Points, in no order, along strands that fork and pass close to each other.
Points whose rows are less than 119 apart are linked; no others are.
J449: [-21  24   8   4  19   5 -22  79  17   9   5  27  -6  16   7  70   5 -47
 -25 -34 -25   3   2]
J475: [ 34  34  38 -63  23  -8 -60  31  27 -13 -19   3  29  -9   1  45 -25 -14
 -49  -8 -45  10  12]
J411: [  4  12   9 -73  -3 -49  38  -9  15 -36 -16 -55 -31   7  11 -21 -27 -41
 -20  33 -25 -13  13]
J693: [ 10  40  15 -10  19  13 -38  55 -11 -16  -6  -2  24  23  15  66 -18 -32
 -24 -32 -32  23   3]
J173: [ 30  35 -11 -14   0  27 -15  26 -38   4  -4 -20  53  28   2  41  -9  -4
  -5 -14 -16  40   1]
J716: [-17 -36  59 -17  52  27   8  38  42 -27 -55   9 -60  34 -27 -22  -2   4
 -12   9  32 -16   9]
J35: [-12   9  47  23   0  17  -2  -4   6   3 -28 -63  46  19 -17  66 -11  21
  -2 -54 -47 -12  20]
J771: [-14 -24  62 -25  30  -6  16  29  49  -6 -57 -22 -33  21 -10   4 -18 -15
 -31  -7  -4 -33  13]
J662: [-38   2 -20  20 -14 -24  -3 -28  35  32  39   8  46 -33   1  14  21 -22
  15  11 -56  20  27]
J27: [  4  -1   8   8  37  37  -9  39  13 -24  15  33   6   8  25   0  24 -27
  -2   0  44  62  11]
J881: [  5  -4  13   4 -29 -18  41 -20 -55 -50   7 -31 -38  10   3 -30  11  -6
  12  -1  54 -28  -9]
J836: [ -4  15  52 -27  -8 -22   9 -62  21 -58   3 -53  54  -6  31  -3  -5 -36
   6   5  -4  26  57]
J364: [-19 -10  28  69 -12  13  30 -15  -5 -12  13  13 -24   2  10  18  31 -16
   0 -54  33 -28 -19]
J57: [ -9   0 -36  15   5 -19 -36  31   4  43   1  58 -26  -1  19 -24 -36  13
 -18  23 -17 -18 -36]
J481: [-37 -48  17   8  12  -9  10   6  16 -20   4   6  -6 -30  21 -39  -1  11
  15   2  57 -10  30]
J839: [-21 -32  28  43  36  47  20  25  12  29 -56 -13  -1  59 -40   4  -9  28
  10 -19   0   0   8]
J161: [  1   5 -30  38   0  23 -27  36 -58 -26  19  25 -22  31  26 -38 -30 -17
  14 -12  62   6  -5]
J604: [ 14 -35 -40  14  10  -9  67 -40 -12   5  25  -1 -28 -28   5 -43  16  25
  29  28 -23   7 -44]
J483: [ -4  45  19  42 -23 -26 -16 -59  34 -19  20  18 -11  -7  46   3  17 -44
   0  -9 -25 -15 -21]
J545: [-20 -39 -33 -20  -4   3  25  21   5  54  -6 -25  34 -21 -51   7  10  44
   8   6  -6  18  31]
J768: [-19 -21 -22   8  -2  27  62   6 -13  36  -1 -56  40  10 -34  16  12  32
  20  -6 -15  34  30]
J543: [ -8 -17 -52 -14  17   7  38  60 -25   3  15  -2 -57  29 -26 -14   3 -36
   5  23   2  19 -11]
J47: [ -6  -3  -1   4  24   6  26  -5   1 -64  30   2  14   2  50 -27  23 -20
  18  32  34  63  18]
J855: [ 38  28 -38 -36 -25   8 -30   0 -46  16  10   2  42  -7 -17  23   4  22
  -8   4   9  25  -8]
J546: [ 37  26  -3 -10  -6 -18  -1 -73  31   5  16  33   1 -23  15   0  21  -6
 -23  17 -27   1 -34]
J884: [ 18  -9 -21   9  16  23 -29  32 -29 -30  31  48 -55   2  25 -32 -16 -20
   6 -20  70 -20 -23]
J138: [ 40  30   1 -44   9  -8  -6 -61  19  16 -13 -23  41  11   5  -3 -41  23
 -19  28 -82   9   7]
J985: [-16  24  25  75 -18  10  10 -37   5 -18  19   5  17   8  43   9  22 -28
   8 -38  15  15  -7]
J328: [-24  -6  11  14 -27 -19 -47 -14   2   2  -5  17  17 -26  20 -31 -27  26
  -2  -8  37 -25  22]
J997: [ 48   9  25 -63  -3  -3 -53 -23   6  -7 -42  10  21  -5 -11 -26 -23  45
 -22  34  39   6   3]
J395: [-11  22 -19  18 -37 -32  31 -17 -47 -26  17 -27 -15  14  28 -41 -12 -30
  12  16  12   0  -7]
J536: [-17 -43 -45  42  17  33  26  62 -31  26  17  16 -29  20 -31   1  12 -14
  21 -26  13  10  -9]
J896: [ 21 -30   9 -26   1   2  43  -6 -44 -70   4 -29 -44   3 -27 -21  33  16
  12  11  62 -26  -9]
J745: [  5   1  -8  14  15  41  76  -5  12  11  19 -46  30  14  -7  49  39 -11
   6 -28 -27  52   7]
J810: [  2  30  -3  21  -7  -8  54 -11 -26 -22   1 -52 -10  46  27  -1 -10 -48
   3  -5 -24  11 -14]
J345: [-52  10  14  43 -34 -46 -64 -21  22  29   5  27  -6 -29  11  -3 -20  35
  17  -1 -16 -60  12]
J939: [ 39  -2  -3  18  10   1  43 -69  15  -2  10  15 -23 -15   9 -15  31  26
  -6   7  -8   2 -58]
J211: [ -1  -7   2  12 -21   3  -2   9   5  35   3  28 -22 -31 -46  56  35  20
 -18 -43   2 -49 -30]
J551: [-70   9  -6  61 -22 -52 -18  -9  29  34   8  19 -18  -8  22 -12 -18  -1
  19   6 -54 -41   2]
J150: [  9 -48 -22   7  22  12  12  -7 -46  -9  -6  19 -53 -23   8 -71 -28  27
  54  18  29 -52 -37]
J972: [ 29  46   6 -11  -4   4 -67 -17  11 -11  15  54  43  -9  46   8  -7 -18
 -23   4  12  33   6]
J999: [-23  14 -21 -50 -27 -53  13 -12  -6   7  -4 -49  20  -6  -8 -23 -28 -17
   1  39 -43  -6  39]
J3: [  2 -10  51 -55  19 -15  45   1  47 -29 -30 -54 -29   4  -9  16  -5 -22
 -33 -10 -15 -19  17]
J487: [ 57   2   8 -49  29  18 -24 -23  22 -13 -29  27 -20   1 -15 -34  -5  37
 -15  50  17  24 -30]
J309: [ 24  25   3   7   7  27  76 -21 -14 -11   4 -61 -10  33   1  25  15 -21
  -1 -25 -29  11 -15]
J147: [ 21  -8  22 -22  10  17  -1  12  42  33 -23  24  -7 -12 -35  48  29  21
 -36 -18  -5 -15 -19]
J823: [  6  28 -18  50 -10  10 -27 -25 -13  -3  23  33  44   8  55 -11  -7  -6
   4  -2   9  45 -10]
J632: [ 43  20 -73 -30 -18   4   1  21 -41  32  30  16  -2 -10 -21  23  16   2
 -11  11 -19  16 -41]
J943: [ 11  -1  33 -23  19  -6  28 -29   9 -57 -15 -30  17  16  32 -24   2   1
   5  37  25  29  23]
J736: [-16 -11  18  49 -32   4   7  -4 -21  16   5  10 -23 -16 -27  31  29  11
   1 -61  20 -62 -24]
J185: [-24 -34  22 -42  -2  -6  -4  44  -6 -16 -20 -19  -6 -11 -21 -24  -5  11
   2  16  65  -2  51]
J336: [  2 -54 -48   3  22   3  34 -11 -33  -4   3  -5 -29 -25  -2 -73 -16  40
  54  45  -1  -5 -31]
J127: [ 13  17   9 -39 -48 -15 -45 -30   0 -30  33  10   7 -57   1  20  33 -14
 -10 -21  54 -19  16]
J365: [-37 -14  44  33  -3  12  13   0  24  33 -52 -34  32  22 -24  37  -8  30
   0 -35 -19 -23  18]
J226: [-13  21  35  -8 -20 -25 -28 -66  17 -21  -2 -34  76  -2  21 -11 -20 -17
  15  13 -25  15  60]
J964: [ 12  10 -23  13  -1  32 -26  34 -60 -15 -16   2  -6  56  -3 -36 -34  -1
  14  14  38  29  -1]
J317: [-21  13  -9  23 -38 -16 -37 -36  24  17  67   2  50 -46  -4  38  51 -24
  40  -9 -24   8  41]
J230: [  6  43   4  -6 -51 -16 -57 -26   4 -21  50   2  20 -41   7  47  52 -32
  12 -20  18  -7  23]
J399: [ 10 -23   4 -60   8  15  16  27 -29 -42 -22 -31 -34  12 -52 -22   8  23
   4  28  51   4  21]
J89: [ 12 -16  25 -13 -24  -3 -55 -23 -18   6 -32  17  22 -26  -3 -30 -30  56
  -1  -4  62 -29  11]
J194: [ -5  13 -11 -39 -18 -36  -7 -52   0  22  -1 -27  67  -4  -7 -25 -38  17
   8  51 -51  13  43]
J667: [-57  -5 -29  60 -22 -38  27 -10  14  40  21   3  -1 -21   5 -10  11 -10
  22  -1 -56 -16  -3]
J973: [ 10  12 -65 -33 -14 -11   7  66 -35  21  32  15 -36  -1 -24  27  14 -33
 -19   8  -4   1 -23]
J656: [ 23 -31   0  21  22  12  -1 -17 -15 -19   3  47 -70 -21  24 -50 -13  11
  17  -1  43 -50 -57]
J464: [-24  10  -1  30  30  -4   9  34  35  26 -10  21 -18  29  21  32 -14 -34
 -19  -8 -69  -6 -26]
J435: [ -3 -51 -41 -23   3   3 -21  27   3  62  -6  26  23 -43 -34 -17  -8  54
   9  18  -6   5   4]
J868: [-12 -42 -20  30  19  42   4  66 -20  39 -21  14 -18  38 -60  19   6  17
   7 -25  11  -2  -2]
J894: [ -3 -25 -29   4  22   7 -43  41  11  53 -20  50   4  -7  -8 -30 -30  40
  -9  25 -12   9 -12]
J282: [ 45  -6   3 -35  34  34  -6  20  28  20 -30  25 -37  13 -40   8  14  21
 -27  15   7   6 -35]
J876: [ -9  28  17  32 -18  -3  16 -39  10   6   5 -69  51   8  -7  50  13   1
  27 -31 -84  -1  21]
J351: [  3  23  10 -22  11  10 -57  40  23  -1  18  54  21 -25  31  14   8 -20
 -26  -7  43  31  27]
J517: [ -4  10  -3  12  14 -19   1  14  30  26 -21  38 -48  28  16  -1 -18 -10
 -35  13 -40 -34 -50]

A fork is a point with three links. Follow the links from the first point to the second and name the forks in between, in order.
J839 / J475: J693
J736 / J230: J328
J185 / J47: J328, J985
J351 / J656: J985
J771 / J836: J194
J483 / J881: J985, J328
J411 / J211: J194, J985
J939 / J716: J985, J194

Follow the links from the first point to the second, and from the first to the third. Name the last point that the two ways share.
J27 / J667 / J964: J985
J999 / J997 / J939: J985
J364 / J127 / J881: J328
J317 / J823 / J881: J328

A fork is a point with three links, a tip a point with one. Leave the first point through the second and follow the links. Name the first fork or tip that comes.
J881 / J896: J328
J868 / J536: J693
J997 / J487: J985
J939 / J604: J964
J985 / J823: J194
J345 / J551: J127
J632 / J973: J876
J194 / J999: J716

Name the points in between on the shortest way along the links from the first point to the second, in order.
J855 / J365: J632, J973, J543, J536, J868, J839
J47 / J336: J27, J351, J972, J823, J985, J483, J546, J939, J604
J57 / J173: J517, J464, J449, J693
J771 / J211: J3, J411, J999, J194, J226, J836, J943, J47, J27, J351, J972, J823, J985, J364, J736
J309 / J449: J745, J768, J545, J435, J894, J57, J517, J464
J545 / J551: J768, J745, J309, J810, J395, J881, J896, J399, J185, J481, J328, J345
